Points on a hilly landscape, in no order, each with its height.
A ball rolls from a point to the lowest of its 2 nearest points, and stops where none of them is lower. Distance is the straight distance between rows; heights are no part of it.
leda height 2.84: [-18   0  -8  21  -4  11 -24  18 -10  18  -3   7  -7 -18  10  -9  16  -9
   4  28   8 -24  39   8]
Voga height 6.92: [ 10  -1  11   6  -1 -18  -5  15  14  -7  12 -31   1   8  -5  10  -3 -12
   2 -29 -13  17 -20   1]
Kav height 0.93: [ -2 -11   1 -20  -5 -10   7 -11 -23   3 -15  31   6   0  11  -9  -1  17
   8 -39  14  10 -16 -16]
nokiv height 3.15: [ 17  -6  -1 -16  22   1   6  14   9  11   7  -8  -3 -12 -29 -14  -3 -19
 -19   9   2 -14 -33 -23]
Bim height 3.17: [ -2 -14   6  18   4  -7   4 -22  17  13   8  -5  16   1  20  20   0   5
   4 -33  -2  -5 -20  -2]
naro height 2.48: [ -4   6 -19  18  -3  10  10 -35  17  12  -2   4   4  11  14  27   9  12
   8 -29   9  -8 -20  -6]
Kibon height 3.21: [-14   7 -19  -1   6   5  -4  -8 -20   0  10 -10   5   3  17 -17 -17   5
  -5   3  -3  -2  14  -9]
Dib height 3.44: [  5  -3  -9  24  15   0   9 -16  17   7  23 -19  15   4  11  16  -7   5
   2 -29   2   6 -30 -10]
molop height 7.53: [  7   0  12 -14 -15   1   6  12  -5 -10  -3   0   0 -13 -17   2 -13  19
 -12   7  -3  17 -10  -5]
Leg height 3.78: [ 13   6  11 -16 -10  -9  -9  26  17   4  10 -17  -9  -5 -20  18   6 -23
  -9  12 -34 -14  -7   4]
tovaz height 7.01: [  1  14  -5   3  -1 -22   0   8   1  -4  19 -26   0  15  -5   4 -10 -11
 -11 -34 -14  16 -23 -15]
nad height 3.56: [-27  16 -29   5   4   6  -9   3 -35   9  14  -2  -1  -7  17 -20 -13   1
 -15  15   0  -6  27  -9]
miva height 2.92: [ 18 -14  -5   2  15   9   6  -7  17 -11 -16  -3  -5  -4 -14   1  10   2
  26  -3  33   6 -23  18]
Femo height 1.18: [-10  16 -30   8 -12  12   1 -30   8   2 -13   9  -1  28  19  21  15   7
  13 -30  -3  -9   2  -2]
seg height 2.34: [-10  -7 -14 -15   6  23  -6   0 -22   4 -14   2  -4  -3   4 -31   8 -10
  10   9  15  -7  20  -6]
fadit height 7.42: [ -9   3   4  11  -8  22   9 -15   5   4 -12  -9   1   4   9  -6  -4   0
   2   5  18   0   1  -6]
ful height 7.60: [-19   1 -21   5  -2   5   6 -24 -24   5  -6  -1   3  14  12 -11 -12   2
  -6 -29  19   5 -10 -13]
godi height 3.34: [ 10 -14  13 -11   9 -11  -8  17   7  13   2  -4  -7  -6 -30  -6   7 -28
 -26  10 -17 -25 -19 -18]
tabi height 6.42: [ -4 -34  15  12   7 -20 -23  14 -15   7 -10  10  -6 -14 -24  -8   8 -10
 -21  23  -5 -25   8   5]
gid height 4.54: [ -3   9 -27  20  -1   7  -4 -14   1 -11  12 -19  13   9  20  11 -19  15
   4   0  -4  -3  -4   2]
tati height 5.68: [  3  12   8  10   1  -9  -1  12  12   3  30 -19  21  15  30   6 -18 -12
  -2 -15 -28   0  -3  -7]
tid height 3.96: [  5 -16  28   1   4   1   6  -2  -6  -7  -8   6   9  -2  -3 -18  16   1
   5  24  10  12  13  15]
rade height 4.96: [  5  16 -21  20  12   2   6 -17  15 -10  33 -13  15   9  23  19 -14   9
   1   4 -15   0 -16   0]
fusap height 2.72: [ -5  -1 -16 -11  -2  30 -14  14  -9  -2 -30   5  -8   9  -5 -23  29 -17
  16   6   9  -2  28   3]
fal height 4.43: [  3 -15  20   4   1   4   3   8 -28  -2  -6  21  13  -7 -17 -28  31   0
  -4  42  11   5  18   7]
fes height 6.52: [  1 -27  17  -2   6 -29 -12  13 -21  -7 -12  24  -8 -13 -38 -17  12 -12
 -21  25   0  -6  10   3]
mupa height 3.54: [  8 -10  24  -7  -9 -10 -13  31   1  15   3  -6  -2  -5 -20  -2  14 -29
 -20  15 -32 -22  -3 -10]
bol height 4.16: [-11   1  -1  -8   7 -10  -3 -15  -8  11  14  14  -1   5  29  -1  -6  12
   9 -26 -13   1  22  -9]
vodi height 6.82: [  0  -1  23  11  -3 -22  -6  23   2  -7   4 -28   1   5  -3  -6  -8 -20
 -10 -11  -9  15  -4   4]
ripus height 3.98: [  5  11  18 -22 -13 -11  -9  30   9   7  12   0  -9  -8  -6  22   0 -13
  -6  17 -40 -10  17  14]
molob height 7.61: [ 18  -1   7 -26 -12  19   9  13   4  -7   6   3   6 -16 -16  15 -11  20
  -1  14 -11   8 -21  -3]
laki height 2.21: [-10 -15  -1  -4 -14   0   5  -8 -37   1 -22  27   8   4  11 -12  16  14
  11 -32  21  16  -3  -4]
tupas height 6.30: [ -1 -17  14   9   6 -13 -20  20   0  12  -1   0  -1 -15  -3  -1   0 -11
 -12  26 -15 -28  17  11]
gosob height 4.23: [  0  -3   3 -14 -14  21  -5   4  -9  -1 -20  22 -10 -12  -8   2  23   9
  14  28   4  -3  28  18]
supob height 7.35: [ -1   6  19  11  -4   9  15  -9  22   8   7 -10   3  -4   4  10 -13   5
  -8   0   7   8 -14  -6]
Pegos height 4.04: [  5  -3  -8 -16  -8  13  -4  -2  -7 -15 -28  15 -12   0  -7  -5   9  10
  22   5  16   4  16  15]
Fil height 7.29: [ -1  19 -13  11   5   7  12 -17  17   6  13 -11  -2  -4  -1   8 -16   6
 -16  19   2 -10  -8 -12]
zata height 6.74: [ -5   0  34  11  -7 -28   1  18  -6  -7   0  -8  -4   3 -14 -11  -1 -19
 -19   2  -1  23   7   0]
vulat height 4.60: [ -6 -11   8  -8  -2  -1  -1 -18  -3   8  -4  18  -1   3  23   3   8  13
  19 -26  -1   1  18   3]
saved height 5.94: [ -1   0  17  13   5 -11  -5  23  10   5  17 -18  15   3  28  -5 -20 -14
  -1  -2 -14  -3  14   7]
paf height 2.35: [  8 -12   6  -9  -6 -14  11  -9 -11  -8 -24  34   7   0  -1  -3   9  18
  16 -31  27  12 -33  -3]
zod height 3.59: [ -8  16  -9  -5   8 -11   2 -10  -1  -2  20  -4  -1   9  17  -4 -19   7
 -10  -3 -16   0  11 -13]
kepe height 4.03: [ -9   2  -4  22 -10   4  -8  -3   2   0  -1 -10   6   3  26  11 -15  13
  10  -2   1  -4  18  15]
Kime height 3.31: [ -1   3  -3 -20  -3  16  -2  -5  -3   3   4   7  -4 -11   8   3  -7  15
   4  19 -12  -9  20   0]
zogo height 3.41: [  0  12 -26 -14  -9  19  -5 -11   9 -12 -25   6 -17  15  -5  11   8   3
  20  -3   9  -5  13  15]
satos height 4.08: [  8   9  30 -17 -12 -22  10   7  13 -10   1  12 -19   0 -25  24  -2   1
  -7   2  -8  23  -2  16]
Lur height 6.15: [ -3   0   0  14   7  -9 -15  22   6   8  10 -12   6 -10  19  -2 -18  -8
  -5  20 -11 -23  26  14]
nefom height 2.88: [ 13   0 -18   7  25  10  10  -5  15  -2  27 -24   9  -3  -4   3 -12   3
   1  -6   2   8 -28 -13]
lekob height 3.85: [ 14  -1  30 -14  -6 -16  17  -2   7 -15  -6  23  -7  -1 -22  13   3  14
   2  10   7  25  -9  21]
sepa height 2.74: [ -2 -11  -2 -15  11  19  -3  -1 -10  10   1  -8   8  -9   4 -24  -6  -8
  -7  20  -4 -17   4 -14]
Gipul height 6.61: [ -3 -11  28   6  -2 -29  -5  23 -21  -7  -1  10   0  -7 -30 -18  12 -18
 -24  25  -6  12  16   3]
zigo height 5.65: [  3   7 -10  -9 -13  27   8  -3   2  -9 -34  11   1  18   1  -8  14  -3
  24 -18  26   8 -14  -5]
neke height 7.15: [  3  32 -22  17  15 -20  10   7  15  -2  31 -24  -6   4 -12   5  -7 -17
 -27   8 -17   0 -21 -18]
Ven height 2.33: [ 21 -14 -10  -1  25  12   6   1  21  -6   8 -19   1 -13 -15   5  -4   4
  16  -2  14   6 -25   5]
goni height 5.34: [ 10  14  -2   4  10   3   6  -1  26  -2  36 -19  13   6  14  21 -15  -4
  -1   3 -26  -1 -15  -2]
sus height 2.15: [-15  -8   7  22   5  -9 -17  11  -8   5  -5   2  -7 -15   7 -15   5 -11
   2  23  14  -8  39  14]
Mef height 3.32: [-23   2 -27   8  -6  16 -22  10 -30  15  -7   6  -7 -12   1 -15   9  -4
  -9  19   6 -20  30  -5]
fam height 5.41: [  1  -6 -13   3 -16  13   2 -16   1  -4 -32  13   2  15   4   9  19   7
  21 -34  20   5 -16   3]
moriv height 3.83: [ -6  -4  16  -8  -2   5  -6   6  -1   6   0  16 -11 -18   2   4   5   8
   6  26  -6  -2  35  18]
pakal height 3.48: [  8 -16  17   8   4   9   7 -14  10  -9 -20  -3   4   7   1  -8  18  -4
  18   9  23   6  -2  19]
mebo height 7.23: [  3  24 -29  19  20  -5  14 -12  16  -2  27 -12  -4  -5  -9   9  -7   6
 -22  19  -6  -3 -22 -12]
mura height 2.97: [  5 -14  -5 -23  17  11   1   6 -12  12   2  -3   5 -10 -14 -23  -8 -13
 -19  15  -3 -20 -22 -22]
mal height 5.03: [ -2 -20   5   2 -10   5  -2 -18  -6   1 -25  21   9  11  17   9  32   8
  27 -29   7   3   4  15]
Delip height 4.19: [  2  12  31 -19 -11 -20   1  14  11  -2   6   9 -18  -1 -10  19  -2  -8
  -5   2 -23  13  20  13]
sezub height 2.59: [-11  17 -21  -4 -13  15  -2 -17   2  -2 -22  12 -14  23   8   8  11   4
  16 -24   6   0  20   2]
niped height 3.22: [-10  -4  18  28  -7  -5  -8   6   0  -1  -6  -1   2  -4  21   1   1   4
  11  10  10   3  30  26]
vofuf height 3.89: [  5   9 -19 -23   2  17   4 -18   3  -9   3   8  -2   5   8   3  -9  18
  15   0  -3  -4   3  -3]
buge height 7.08: [ -6  25  -5   9   2 -23   3   9   8   0  18 -27 -10  10 -14  -2 -18 -25
 -27 -10  -9   3 -12 -18]
suma height 4.02: [  5  19 -38 -16   2  15   5 -22  12 -12  -8   6 -15   9  -7  12  -2  14
  14   2   9  -8  -5   5]
rada height 7.52: [ -2   0 -10   5  -3   3  12 -16  -8   2   2  -3   6   2   0   1 -14  17
  -6 -30  19  15 -30 -18]
gego height 7.45: [  8   2   1  -9  -7   0   7   2  -2  -9   8  -6   4  -2  -7   6 -18  19
  -6 -20  -1  21 -25 -13]
tumob height 3.30: [ 13  -5  18 -10  -2 -11  17  -7  -1 -17 -19  31   3   2 -10  -6   6  16
  16  -5  27  18 -20  10]

For each start below, name the point where the ball stops.
satos => Kav
Gipul => sus
Delip => seg
fal => Ven
mal => Kibon
tati => sus
mebo => sus

Call two points neighbours if one is among the 2 nearest of the other. Go from one point of each pair to the other, from neighbour to neighbour, staying as low as possible. Name the highest point that can't be avoided.
gego, sus => ful
Kav, Ven => Delip
sus, Kibon => nad
Ven, Femo => Dib
Kime, Ven => suma
Kime, seg => Pegos
